Points on a hilly landscape, in no order, each with its height.
A ball rolls from a point to the lowest of its 3 nearest points, and stops where none of them is lower. Distance is the straight distance between rows; heights are no part of it.
bitab (h 23.9): [137 124 137 142 119 165 111 158 121  97 138 105 144 123 145 144 128 116
 160 116 136 126 100]
Bon (h 23.1): [155 158 125 155 107 115 172 142 114  93 106 109  94 144 184 135 132 163
 144 112  67 103 113]
Poro (h 29.3): [ 86 133 145 152 180 106 130  48 150 118 138 146  96 138 105 133 146 130
 121 152 111 110 160]
kero (h 42.1): [142  94 170 121 125 126 110 163 127 127 144 100 138 132 129 150 117  87
 134 140 173 139 111]
Roz (h 20.5): [140 145 153 131  94 125 121 151  87 142 109 132  68 103 139  93 111 113
 111 129 104 139  74]
Lek (h 55.5): [108 124 130 130 151 173 177 119 126 164 125  84 136 139 165 169 161 136
 109 156 147 118 163]
fuvit (h 72.8): [144 137 123  97 100  78 159 128 128  85 100 152 136 113 129 141 104 126
 147 104  73  76 122]
Mapib (h 24.2): [125 141 124 138 151 152 119 108 107 149 122 141  84 123 141 104 141 105
 110 124 127 138  84]
bobel (h 61.3): [114 110 155 112 160 166 152 114 123 137 173  79 117 130 129 199 185 105
  91 128 221 115 129]
rok (h 52.9): [127 156  83 114 128  84 145  98 120  96 146 157 119 110 129  83  86 155
 114 136  73 113 217]
kison (h 30.0): [103 154  90 164 166 116 114  99  87 124 114 156  91 119 138  58 108 126
 129 130  58 157 142]
Defuv (h 73.2): [140 115 166 135 145 167 165  99 106 176 176  97 101 124 147 196 172 136
  80 163 177 135 166]
Vid (h 43.7): [134 112  83  88 139  58 108 103 163 159 152 163 204 163 110  94 146 144
 146 128 177 127 199]
dezuf (h 60.0): [137 194 110  90 163 134 162 119 144 121 130 130 158  90  87 144 130 147
  99 128 101  99 198]
vokad (h 48.5): [124 127 141 117 106 183  80 169  91 183 131  93  96 133 167 117 109 123
 161  96 137 158  29]
gisub (h 85.7): [143 127 148 150 143 103 152  93 111  92 110 165  80 102  73 101 147  93
  92 144 121 101 176]
zom (h 25.3): [135 106 149 123 136 147 144 162 134 112 138 119 141 124 153 157 148 115
 116 137 128 124 139]
fedus (h 21.5): [107 137 127 130 169 130 114 155 112 128 127 133 117 114 125  99 126 119
 103 131 105 112 103]
vud (h 32.3): [ 92 124 143 145 176 111 159  73 162 101 125 185  85 107  85 106 175  98
 126 163 130 136 136]
Tozul (h 43.8): [122 168 107 111 147 113 155 108 166 150 144 120 194 122 115 164 136 150
 143 143 172 136 175]
lebo (h 40.6): [141 100 143 131 125 108 122 158 134 158 121  75 163 170 117 120 151  85
 137 121 191 153 118]
kiliv (h 37.6): [151 141 121 141  94 118 137 164 161  92 118 124 179 145 165 157 110 108
 149 147 160 167 147]
biz (h 81.8): [132 149 127 110 138  86 170 106 144  77 123 153 113  94  93  94 120 113
 110 142  79  76 166]
sok (h 42.2): [ 93 136 129 151 144 135 102 143 122 147 153 135 138 131 141 100 100 164
 182  93  97 121  86]
pirez (h 27.5): [136 106 168 127 120 129 137 161 117  73 106 167 125  91 118 101 119  98
 114 123 135 112 122]
Nane (h 36.9): [133 103 168 129 122 148  98 114 146 187 152 132  72 139 107  93 163 107
  96 145 160 104  90]
Gilos (h 47.3): [120 150 128 103 126 127 161 102 163 120 134 137 211 129 134 152 143 122
 115 136 166 100 170]
posol (h 58.7): [148 142 158 122  81  97 169 146 198  93 102 141 173 114 107 148  93 123
 138 104 150 116 185]
Zar (h 13.0): [115 106 107 115 158 135  78 118 135 162 122 148 136 140  98  79 149 117
 125 116 177  92  79]
lur (h 41.2): [113 110 141 114  73 151  74 140 116 184 145 115  91 152 144 103 108 133
 142  95 167 122  55]
gel (h 51.2): [129 154 125 100 153 129 175 120 162 112 127 110 199 115 128 169 137 145
 130 142 117 110 189]
dunez (h 22.7): [138 157 104 105 111 123 148 145 131  76 131 150 115 112 162 135  99 165
 168 130  53 124 151]
pupib (h 43.3): [ 87 105 116  88 179 117 116 101 142 142 147 148 214 162 123 156 145 137
 151 120 149 125 165]
Nubal (h 28.7): [103 101  62 131 180 113 143 106 135 148 156 169 122 160 127  83 106 138
 123 100  98 138 171]
madu (h 36.4): [125 100 175 113 123 158 127 139 110  88 153 125 123 113 123 154 126  95
 108 145 173 116 131]
gibef (h 59.2): [151 191 107  98 158 101 173 104 128 108 113 111 190  94 130 188 142 174
 124 104 111 117 219]
bug (h 77.5): [156 134 128 133 114  62 157 161 115  95  98 160 106  91 117 110  76 139
 149 115  81  90 105]
safu (h 48.9): [126  93 198 133 112 186 102 167 106 129 133  84 138 133 141 170 118 119
 118 141 201 136 115]
zabup (h 39.6): [112  86 177  98  90 133  82 159 130 162 142 100  96 106 141 104 143  91
 125 122 170 120  93]
dafa (h 72.9): [163 110 161 124 101  81 183 165 137  81 113 124  97 100 142 138 124  91
 123 101 107 112 138]
Vigit (h 47.4): [112 121 125 106 145 109 138  87 168 123 163 119 185 163 115 143 139  96
 121 133 188 104 153]
Gif (h 46.8): [168 110 147 121 100 131 119 180 138 137 135 104 168 166 116 145 136 106
 147 156 171 178 120]
foniz (h 32.8): [113 102 154 112 155 159 115 143 109 177 141 117 108 144  98 132 153 114
 102 138 173 125 100]
zik (h 40.2): [108 152 120 146 127 145 113 161  94 169 129 121 100 125 142 125 103 138
 175 112  99 135  45]
sidam (h 38.8): [134 126 143 145 111 154 154 137 114 120 115  89  87 121 164 178 166 130
 110 141 131 114 144]
Lal (h 47.1): [175 122 152 121 102 131 165 126 182 104 118 141 171 119 135 155 133 109
 121 147 180 116 200]
zilu (h 33.8): [135 124  75 111 113  93 136 150 146 120 161 154 226 150 151 103  82 142
 155 118 124 173 172]
veten (h 28.8): [121 111  78 132 123  63 136 140 167 118 150 166 205 156 101  84  90 139
 144 109 159 162 151]
tuzi (h 51.5): [201 137 121 117  77 104 172 178 165 118 112 137 197 155 137 140 112  69
 123 162 171 144 137]
nim (h 62.0): [111 139  99 131 166 186 142 112 101 151 120 102 109 174 148 161 189 132
 118 145 163 114 131]
kiz (h 40.1): [118  83  67 121 170 122  74 121 145 157 134  92 174 182 135 135 175 142
 139 110 163 159 121]
Foz (h 19.4): [ 77 141 112 136 144 121 127 143 103 149  99 170 122 111 102  37  85 116
 126 105 111 121  72]
fegit (h 30.8): [ 71 108  95 147 181 153  84  72 157 149 109 134  69 161 101  51 169 145
 112 145 113 128 117]
fop (h 45.5): [158 138  78 141  87 122 158 164 136 102 141 133 165 133 165 159  84 172
 179  90  94 169 147]
sebi (h 29.6): [135 147 105 124 106  93 142 151 149 115 128 142 196 140 139 109 133 101
 141 148 144 168 171]
bagid (h 44.8): [103  91 133 115 163  97 136 111 183 117 123 137 188 164 116 125 122 126
 153 119 161 130 154]
Ref (h 26.6): [103 107  64 135 198  93 104  62 136 132 137 190  96 160  72  41 119 126
 113  95  84 150 164]
peva (h 34.1): [ 82 141 127 130 169  92 146 114 125 102 135 191 123 115 110  97 134  90
 118 140 108 113 152]
gefa (h 41.7): [110  97 198 130 133 161 113 172  81 126 137 115  93 117 112 138 147 113
  72 174 197 109 109]
Loded (h 38.4): [113 138 111 123 149 151 148 160 105 117 142 124 124 142 155 142 128 167
 146 124 111 145 123]
Ler (h 84.4): [153 156 137 113 112  92 152 122 148  63  90 176  91 103  98  93 131 118
 102 141  60  85 166]
dum (h 35.8): [109 156 148 153 152 176 103 111  98 164 102  93  72 155 134 129 128 144
  82 138 127 157  79]
puvok (h 35.6): [ 97 133 130 155 156  90 138 100 121  90 119 154  93 107 118  77 126 121
 105 172  88 108 134]
viku (h 47.2): [115 128 118 141 199 145 130  81 131 139 116 108  87 148 142 123 152 134
 113 167 133 121 142]
Midun (h 18.0): [119 126 125 146 119 134 100 155 104 127 129 154  82 110 110 100 105 108
 115 117 122 129  74]
ruk (h 44.7): [163  96 152 111 112 142 157 148 141  97 131 145 140 111 141 165 157 102
 107 153 192 113 141]
puz (h 17.3): [ 82 125 122 118 153 133 117 127 116 141 107 161 112 110 105  53 133 115
 119 132 117 110  76]
Kas (h 84.5): [108 156 125  93 139  85 163  57 157  86 123 195 143 101  50 108 150 104
 118 165  96  94 188]
bugaf (h 24.0): [ 87 130 121 146 163 126 127  91 139 133  99 173  99 147  67  76 166  96
  81 135 136 145 115]
lorul (h 9.3): [100 101 108 105 163 135  93 121 136 169 103  95 136 154 135  94 156 140
 138 113 128  99  96]
tem (h 33.9): [155 131 159 149  70 180 108 161 109 142 135  97 110 117 143 152 122 123
 135 109 139 132  84]
tep (h 51.6): [ 94 140 175 163 149 180 121  55 134 133 106  82  29 110 151 152 146 111
 119 125 117 111 128]
gigid (h 49.5): [139  79 151 116 108 128 101 154 126 164 160  54 140 146 128 175 140 121
 134 143 206 158 108]
Gogi (h 27.3): [168  99 167 127  96 119 139 175 144  69  97 134 132 114 143 164 112  99
 133 128 178 130 145]
Puzus (h 40.4): [151 164 124 139 111 152 133 173  81 115 100 118  93 131 149 126 104 146
 151  93  73 125  78]
Bemik (h 38.3): [ 93 123  73 145 144 133 128 133 114 103 140 138 150 122 162 118  93 122
 178  92  84 142 105]
dafi (h 64.1): [137 162 116  89 160 120 183  89 173 113 123 150 180  91  77 146 160 128
 104 128 159 104 216]
Kogo (h 33.3): [175 146 161 171 109 147 103 113 103 118  98  92  39 105 140 117 125 146
 130 126 100 130 102]
fak (h 46.9): [131 162 124 102 124 155 161 111 162 136 155 109 189 126 137 195 143 107
 132 134 168 134 165]
pok (h 41.8): [114 124  97 118 143  97 133 123 165 175 147 111 197 170 125 163 141 152
 145 134 152 127 173]
kori (h 9.4): [136 119 143 124 110 133 116 164 125 116 126 106 115  93 149 136 134 115
 117 108 131 123 119]
Gatat (h 69.3): [160 146 136 115  72  81 167 141 169  78  89 108 178 114 113 157  84 164
 150 121 111 104 173]
gona (h 33.7): [122 123  76 141 149 122 129 113 104 153 147 152 108 118 153 104  88 124
 154 111  61 170 151]
losal (h 32.7): [137  88 111 107  68 130  67 161 135 203  81  85 123 137 166 127 169 111
 147 157 205 165  78]
Mivu (h 50.0): [111 142 110  81 150 158 165 122 144 143 142 116 174 114 145 169 152 146
 121 136 126 112 164]
siboz (h 81.9): [133 147 141  98 140  64 158  92 154  86 120 186 127 106  69  95 154 132
 104 139  87  88 204]
Sove (h 34.2): [129 107 128 136 142 142 113 145 132 155 137  78 184 174 131 139 121 121
 185 115 154 164  95]
tum (h 23.3): [114 134 112 126 112  84 127 136 148 113 160 150 214 138 115 111 113 119
 150 109 140 144 138]
busup (h 20.9): [104 111 112 137 149 122 129 141 126  76 107 164 121  94  88  40 130  94
 106 121  86 109 106]
dulut (h 27.4): [149 104  99 108  53 129  90 150  95 194 101  80 133 139 141  95 136 124
 174 140 185 172  52]
lel (h 47.0): [109 154 128  92 145 106 160 111 189 114 151 157 189 108  99 151 110 144
 137 131 144 134 189]
gika (h 51.4): [134 131 141 141 143 122 161  74 124 115 154 152  74 104 106 167 167 108
 110 180 128  99 160]
vifi (h 10.3): [ 89 126 116 151 159 123 125  59 138  99 124 134  86 126 104  98 117 136
 116 140  80 149 166]
Vez (h 71.7): [126  95 139 105 164 173 159  74 142 143 158 132 167 135 121 185 155  89
 103 148 220  97 137]
Patom (h 41.0): [137 127  63 155 107  93 128 151 121 112 144 170 199 129 141 129  66 164
 199  94  94 192 143]
neli (h 41.5): [182 114 168 156 133 137 133  79 124  92 110 112  48 104 134 159 140 126
 105 156 105 113 163]
lifil (h 39.2): [112 103  97 146 112 114  91 120 115 164 135 108 177 149 128  91  95 139
 182 101 139 164  94]
giv (h 44.4): [103 149 148 159 173 162 115  69 127 152 121  99  56 159 134 152 153 159
 117 146 128 140 113]
gozi (h 45.8): [120  79 100  95 133 161  66 108 141 183 108  96 146 152 128 162 210 103
 127 117 194 124 110]
Fivom (h 31.8): [130 128 133  97 127 135 181 124 141  97 144 151 156  95 119 157 166  91
 107 153 190 108 182]
zoto (h 93.8): [158 175 152 130 153 106 145  70 149  83 137 160 107 123  63 115  88 166
 113 138  80  87 190]
kazon (h 49.9): [122 160 136 168 135 123 131  81 129  87 149 133  84 115 136 134 127 146
 124 162  69 111 120]
tuzeg (h 37.9): [111 149 111 132 136 107 150 121 138  87 127 145 115  96 135 123 134 134
 114 128  75 115 129]
kupud (h 38.9): [105 106 155 129  85 140  83 120  85 173 136 189  71 132 127  49 143 105
 104 113 142 129  54]
dadaf (h 39.8): [138  98 130 165 134 103  97 175 119  68  82 137 146  86 136 110  89  93
 146 114 137 144 109]
lutun (h 41.1): [105  83  79 117 128 104  82 105 135 160 140 118 196 178 125  98 133 150
 131  97 134 158 152]
toka (h 26.9): [108 105 151 115 124 115 109 131 134 144 136 135 140 126 102 111 110  91
 143 102 146 140 100]
nolos (h 70.4): [150 157 126 142 117  87 156 132 140  76 139 153  89 153 124  88  64 166
 133 146  45  91 153]
nom (h 59.8): [119 161  46 105 165 119 141  91 144 181 130 152 165 148 136 107  98 167
 134  97  80 165 194]
rona (h 40.7): [147 120  83 164  81 126 135 176 130  97  96 130 178 123 119 112  97 129
 178 106 125 138  98]
dez (h 31.9): [133 118 124 172  99 104 104 179 117  91 103 126 189 138 118  85  79  91
 159 127 136 154  85]
Pez (h 44.0): [116 123 135 134  97 166  91 170  83 180 149 113  88 113 158 109  97 124
 161  79 120 153  39]
seges (h 62.7): [146 101 152 126 124 202 124 151 100 154 144  56 121 142 152 208 170 108
 143 115 151 151 105]
pigop (h 40.5): [107 111 143 153 186 126 133  93 127 141 132 137 104 175 113 122 191 131
 104 136 128 116 135]
fedek (h 20.0): [ 88 122 116 134 182 125 123 118 135 156 123 198 118 147  57  52 120 121
 113 135 107 110 109]
bef (h 41.3): [161 154 161 140  91 166 133 186  99 116 117  94  78 125 125 162 138 127
  95 127 119 120 114]
vuzo (h 42.6): [168 118 131 152  86 167 129 181 133 121 127  85 155 161 173 180 127 136
 179 110 111 163  92]
guruk (h 15.0): [131 118 129 108 142 146  88 131 139 174 128 142 107 118 102  63 144  93
 115 109 152 109  50]
duto (h 50.1): [129  98 116 107 161 164  79 102  89 223 126  84  85 168 136  87 201 135
 101 120 147 117  80]
sadi (h 43.9): [148 122 147 135 117 127 135 105 138 150 144  71 187 162 135 189 132 115
 140 128 168 142 126]
Piguz (h 38.5): [137 120 195 160 129 142  85 109  98 104 108 128  18  72 106 154 150 153
  75 157 171 115 116]
togaf (h 36.6): [148 167 102 121  79  95 165 162 150 112 114 127 215 129 130 118  83 148
 163 133 136 162 172]
nesaz (h 38.2): [149 140 163 162 128 134 125  96 108 123 121  84  63 119 168 129 117 131
 113 156  98 121 110]
Seg (h 47.8): [148 101 143 136  69 166 105 152 127 157 162  36 133 146 150 150 126 124
 180 115 162 160  56]
petod (h 52.8): [106 122 145 113 129 191  84 141  89 195 128  73  79 132 152 127 144 131
 115 122 131 125  55]
diron (h 48.6): [126  82 152 103 151 124 113 108 163 134 118 102 176 171 124 154 158 125
 136 122 198 130 127]
deno (h 59.4): [140 170 124 123 113 109 168 142 118 112 115 126 161 100 119 148 139 123
 142 120  93  83 179]
kilu (h 47.5): [ 96 155 115 123 146  78 148 101 124 111 143 154 128 132 130 118 131 139
 101 151  77 117 185]
pidum (h 20.3): [161 110 149 156 107 129 121 180 105 102 116 134 105  93 123 116  93 117
  88  81 138 117 104]
Vepu (h 22.6): [ 97  89  92 110 187 101 119 125 162 125 134 196 115 157  88  60 143 117
 110 110 101 109 140]
dod (h 77.6): [126 164 142 101 122  64 170 107 157  64 118 175 128  95  76 109 130 111
 120 123 104  72 163]
bunu (h 40.8): [138 129 166 149  83 155  82 182 123 124 140  78 129 125 109 151 106 123
 133 119 169 138  99]
lise (h 43.2): [119 123 116 141 141 150 105 144 102 177 144 109 123 155 135 107  98 163
 176 108 111 155  78]
vos (h 50.6): [124 119 127  96 127 183  88 116 108 174 146  71 100 173 152 141 139 161
 180 100 132 147  59]
kuguv (h 18.9): [128 149 146 150 135 163 135 121 104 136 133  91  92 133 159 158 148 144
  82 144 127 149 117]
lib (h 26.4): [164 166 151 181 108 123  99 138 104 122  72 108  48  91 153  96 113 124
 135 140  79 108  92]
faset (h 18.1): [ 84 131 105 151 154  98 120 131 150 115 134 151 184 143 123 108 104 113
 154 105 136 126 134]
lakep (h 24.3): [ 99 118  70 145 175  86 134  87 144 113 141 169  90 134 117  87  88 137
 110 110  70 166 177]
Vime (h 40.3): [122 122  90 149  90  93 141 147 120 122 163  84 175 150 156 130  97 136
 164 115 118 182 121]
Tid (h 55.6): [164 134 130 104  91 153 165 129 139 117 123 110 145 128 127 206 162 135
 134 132 119 104 163]
Taso (h 39.4): [142 146 150 152 152 153 131  52 140 131 138 125  75 104 128 181 146 125
 101 182 139 104 153]
dil (h 89.5): [146 167 151 150 147 101 146  55 160  81 136 162 113 107  87 119 129 111
 118 189 113  92 186]
vadon (h 44.3): [169 111 130 140  65 105 144 145 167 100 107 125 150 122 136 170 104 115
 149 124 149 137 161]
ziz (h 45.0): [ 97 143  91  74 159 124 143 112 171 144 159 177 196 153 113 130 129 125
 134 122 133 103 197]
sured (h 44.2): [157 132  93 150  92 130 135 154 100 124 157 121 184 157 163 147 116 178
 183  93 107 160  96]
bes (h 23.8): [131 124 148 122 124 149 119 148 113 165 132  84 121 138 133 139 126 104
 110  85 161 124 111]
vepa (h 16.5): [133  84 131 109 108 128  51 120 138 197 112 122 137 134 134  93 138 110
 142 103 179 119  69]
Zevut (h 50.7): [175 147 144 124 100 108 201 134 126 111 117 111 112 122 138 158 139 136
 109 141  75  66 137]
reg (h 58.0): [134 174  70  78 164 132 149  95 140 157 150 144 165 112 123 138 110 158
 114 112  80 135 210]
kotu (h 44.1): [ 92 114 113  92 168 186  82 115 108 196 115  76 108 193 143 149 197 142
 118 107 155 103  98]
Rafu (h 48.7): [183 109 158 125  80 163 163 166 125  93 105  71 123 125 155 184 126 135
 137 139 151 165 119]
sefim (h 39.3): [103 123 149 132 155 126 129 118 114 116 122 155 146 127 116 121 162  71
  93 144 133 100 139]
limi (h 50.2): [134 129 134 140 120  63 120 151 165  59 104 207 167 119 102  87  71 120
 176 113  85 119 122]
diset (h 49.0): [171 118 160 119  87 142  89 184 112 142 143  74 147 148 137 142 114 128
 148 169 185 171  91]
seki (h 42.0): [123 122  88  88 134 135  87 119 141 171 122  90 175 190 113 146 179 124
 161 117 171 151  73]
nuf (h 61.2): [143 152 143 126 140 123 178  83  93 119 128 133 102 105 134 142 167 135
 121 183 145  87 169]
Zapaf (h 23.7): [144 133 146 141  78 130 104 177 115  96 122 128 134 105 130 112  92  98
 125 118 140 150  85]
sabur (h 33.2): [151  76 126  84  56 133  64 185  99 195 117  80 101 127 158 105 119 131
 159 173 187 189  61]
Rof (h 24.1): [ 92 115  82 162 177 149 105  67 145 130 153 151  71 149 112  92 131 165
 101 131 111 148 168]
lebal (h 28.1): [125 145 119 123 113 160 135 151 112 112 131  91 105 133 164 162 116 128
 129 112 119 125 124]
nalu (h 35.2): [ 96 145  98 142 155 118  99 162  57 102 124 184 139 105 143  80  80 144
 175  84  68 145 111]
vesil (h 12.0): [102 149 124 177 125 149 105 127  85 153 114 152  64  83 125  63 104 151
 130 111  97 147  90]
rased (h 22.8): [ 83 122 125 132 147 116 134 128 137  99 117 144 155 115 115  97 101  97
 152 115 120 133 105]
gigod (h 35.9): [111 106 193 118  85 177  90 197 104 106 104 110  91  87 133 149 133 153
  82 131 166 114  81]
ralip (h 61.9): [113 128  73 102 165  89 124 101 157 161 182 188 200 137 156 114 119 146
 148  85 117 158 169]
tafe (h 49.3): [116 139 139 138 126 173  93 129 100 228 114 111  54 154 158  97 138 143
 100 103 117 122  50]
Futi (h 28.6): [123 118  94 127 137  86 105 142 139 132 137 126 206 186 148 120 110 129
 168 123 166 141 111]
Sug (h 36.3): [139 120 200 140 127  92 114 143 104  85 125 147  44  77  92 129 143 136
  69 165 150 125 128]
koz (h 28.2): [ 89 126  95 106 147 100 130 128 123 103 145 183 151 130 129 106 123 131
 106 112  86 143 145]
daz (h 44.6): [141  92 167 110 160 166 117 129 106 145 139  78 119 133 120 183 142 100
 130 131 172 108 109]
fuli (h 23.4): [116 140  98 115 144  92 122 141 154 122 126 183 184 120 124 103 105 129
 140 100  93 161 151]
vaf (h 17.0): [140 151 167 142 161 163 122  55 148 103 132 118  63 101 137 145 126 115
 113 171  89  91 172]
dazat (h 48.4): [140 153 116 129 147 117 148  84 133  99 136 130 107 118 132 125 119 158
 120 152  52  96 164]
Lik (h 55.0): [120 110 182 131 103 191 158 151 101 118 145 123 101 118 156 193 149 138
  90 135 173 136 131]
Ronug (h 34.0): [109  78 177 115 107 116 127 183 111  68  91 133  70  96 119 135 120 142
  79 142 146  97 105]
zega (h 40.0): [126 135 146 120 105 106 143 122 157 106 125 155 187 109 161 138 124  73
 134 137 130 117 135]
Pimu (h 15.4): [110 123 121 116 167 165 100 104 132 196 107  80  95 160 130 117 151 173
 113 139 108 125 101]
Noso (h 32.5): [132 126 124 146 126 155 115 175 129 137 120 129 151 105 148 112 106 111
 171  98 127 147  74]
Sarep (h 46.7): [145 187 104 124 121  81 141 123 169 119 137 128 225 117 113 174 132 163
 135 126 140 132 200]
Fum (h 59.5): [154 197 115  97 157 127 152  55 136 118 136  92 139 110  93 173 126 178
 122 166  92 101 207]
luv (h 73.7): [145 103 148 138 138 174 113 163  81 121 151  54  91 149 148 156 144 123
 136 122 154 164  92]
bom (h 51.9): [162 111 163 136 111 153 133 185 134 106 143  84 168 151 146 169 123 109
 106 160 186 128 126]
buze (h 39.9): [135 123 168 147 157 159 102  93 140 188 122 144  51 138 105 121 167 120
  73 159 161 137  93]
goba (h 38.6): [145 109 200 147  94 119 112 147  88 100 117 106  13  85 111 146 123 164
  86 140 113 116  90]
vofo (h 42.3): [171 134  65 149  71 107 160 170 139 105 128 125 238 146 125 118  88 148
 151 143 119 187 129]
rebib (h 61.8): [126 139 163 158 163 161 178 103 101  97 148 141 100 118 109 180 202 112
  91 167 147 112 135]
Sem (h 49.1): [117 163 149 164  72 178 102 128  65 168 143 130  56 110 164 104  89 127
 116 127 110 144  33]
ven (h 59.1): [124 155 139  96 129  86 152 128 136 103 128 169 169 100 111 132 110 131
 138 126  87  88 185]
rusug (h 48.8): [166 128 187 165 158 153 126  61 115 125 111 106  41  81 133 155 144 120
 113 175 137 118 142]
Rop (h 41.4): [104 142  99 145 145  87 126 147 115  93 106 196 154  82 121  37  71 106
 169  94  84 133 122]
tele (h 35.7): [113 112  63 116 181 149 137 132 153 152 152 128 135 174 139 139 140 163
 102 122 100 129 161]
Daf (h 26.2): [112 155 104 150 152 119 124  91 107 123 104 128  97  98 145  84 114 147
 115 139  83 142 135]
zazis (h 20.7): [125  93 128 130  44 124  47 140 116 173 131 118 130 126 148  95 118  88
 174 119 163 144  68]
Lom (h 79.7): [145 138 152  87 109  86 168 158 156  99  90 130 137 121 127 152  91 130
 142 126  62  87 147]
pomob (h 36.7): [143 121 147 123 103 168  97 148 130 179 133  57 103 153 132 150 135 123
 137 121 181 143  58]
tase (h 32.9): [ 89 128  92 120 174 146 150 106 118 150 132 132 107 159 138 111 124 162
 135 132 103 148 138]
rup (h 35.1): [115 137 113 130 139 144  51  77 129 186 107 149  57 159 116  60 200 124
  87 138 145 116  87]
bak (h 60.8): [145 122 109 138  81  76 165 144 185  73 105 184 187 111 136 105  77 114
 155 112 124 137 157]
vuz (h 44.5): [169 121  97 131  70 114 162 187 152 106 119 135 200 165 158 121 116 112
 155 148 132 164 131]
Tega (h 13.6): [ 74 108  88 127 201 128 108 124 121 150 116 156 172 165 111  91 129 140
 122 103 107 124 115]
zofuf (h 42.4): [192 110 205 171  64 142  97 149  93 114 101  78  10 127 117 182 116 185
  98 140 108 121  99]
zuzi (h 53.5): [136 165 123 105 159 151 158 114 116 141 126  78 151 106 120 197 156 157
 124 146 107  92 192]
lav (h 69.4): [139 125 140 120 114  72 158 141 162  65 107 161 139 119 102 132 114 116
 135 113 101  69 150]
Nerif (h 21.9): [179 132 105 109  59 136 168 162 142 110  98  98 129 127 139 194 117 134
 153 111 111 141 110]
viv (h 20.4): [122 153 104 166 131 143 133 128 106 110 102 131  78 103 156  82  88 150
 148 150  71 139 119]
vem (h 55.9): [123 164  65 116 149  98 149 111 121 121 143 134 131  97 145 120 104 147
 110 102  74 146 198]
soke (h 29.8): [108 144  99 141 116 135 115 150  78 111  97 150 109 103 161  77  74 152
 155 110  69 138  98]
sufam (h 32.6): [ 86 152 109  93 136  88 147 114 153 117 138 195 160 133 113 100 142 113
 113 127 107 133 169]
ruzod (h 37.0): [151 133 142 111 135 129 185 118 134  81 117 173 145  95 116 136 153  95
  91 143 135  60 185]
kolib (h 39.5): [130 143 106 113 135 150 118 130 151 162 161  80 185 155 145 182 123 152
 142 118 131 155 125]
ket (h 37.7): [124 122 213 142 106 139  75 133 110 128 120 134  60  71  95 133 170 153
  75 151 161 121 103]
zudu (h 45.2): [109 144 125 157 110 161 104 134  93 179 103  96  62 130 161 123 111 147
 144 112 124 125  66]
navot (h 47.7): [132 106  74 199  96  88 109 159  95  99 122 191 203  94 136  99  68 137
 183  75  94 154 125]
Taveg (h 37.1): [144 114 116 173  87 112 103 170 125 151 111 106 170 139 111 117  85  92
 157 135 158 157  75]
mepem (h 56.2): [106 121 102 111 132 115 143 122 154 126 152 148 179 136 152 153 117 159
 139 137 110 147 141]
gadok (h 64.0): [167 127 164 143 103  63 171 127 135  90 119 147  84 139 133 113 118 130
 121 113  58  76 141]
dus (h 37.3): [150 126  65 137 108  97 146 132 151 167 174 125 209 164 136 131  84 154
 173  81  95 196 137]
vak (h 47.6): [121  95 175 146 173 164 132 111 117 169 143 121  45 136 105 160 190 134
  64 142 191 128 122]
vago (h 39.7): [113 108 161 119  45 146  83 157  73 162 147 159  90 110 152 109 114 108
 117 115 160 132  47]
Vova (h 60.2): [159 106 177 114  81 162 155 192  99 113 124  82 102 127 139 214 143 156
 113 138 155 128 114]
par (h 38.0): [107 102  75 100 171 163  93 120 116 154 163  90 139 181 151 154 174 162
 130 105 136 129 128]
Tiv (h 56.0): [144 185 117  99 136 116 158 141 141 110  98 128 165 126 116 164 112 161
 118 110  94  98 188]
vub (h 54.0): [119 103 204 153 160 136 117  64 123 108 138 151  60  94  92 146 165 115
 108 166 146 119 144]
zez (h 9.5): [109 114 166 106 137 109 183  88 151 109 159 209 132 114  90 142 169 104
 106 158 153  95 166]
Mavis (h 61.0): [117 151  47 102 158  99 119  85 170 181 180 158 147 159 143 135 122 143
 149 112 107 176 168]
duvir (h 44.9): [152 119 123 115  89 175 152 156 111 120 107 101 132 131 150 181 138 110
 125 120  95 117 135]
Vef (h 53.1): [111 179 102 115 110  96 157 112 136 125 134 140 172 109 134 147 135 141
 123 138  99 115 164]
mapez (h 38.1): [130 118 185 124 106 161  97 148 112 165 140 139  84 117 128  99 145 112
  89 125 160 132  74]

Where does a ball stop that starts at each point below?
zabup | kori
fop | faset
sured | faset
diset | kori
sabur | lorul
vago | kori
bom | kori
bak | faset
vuz | faset
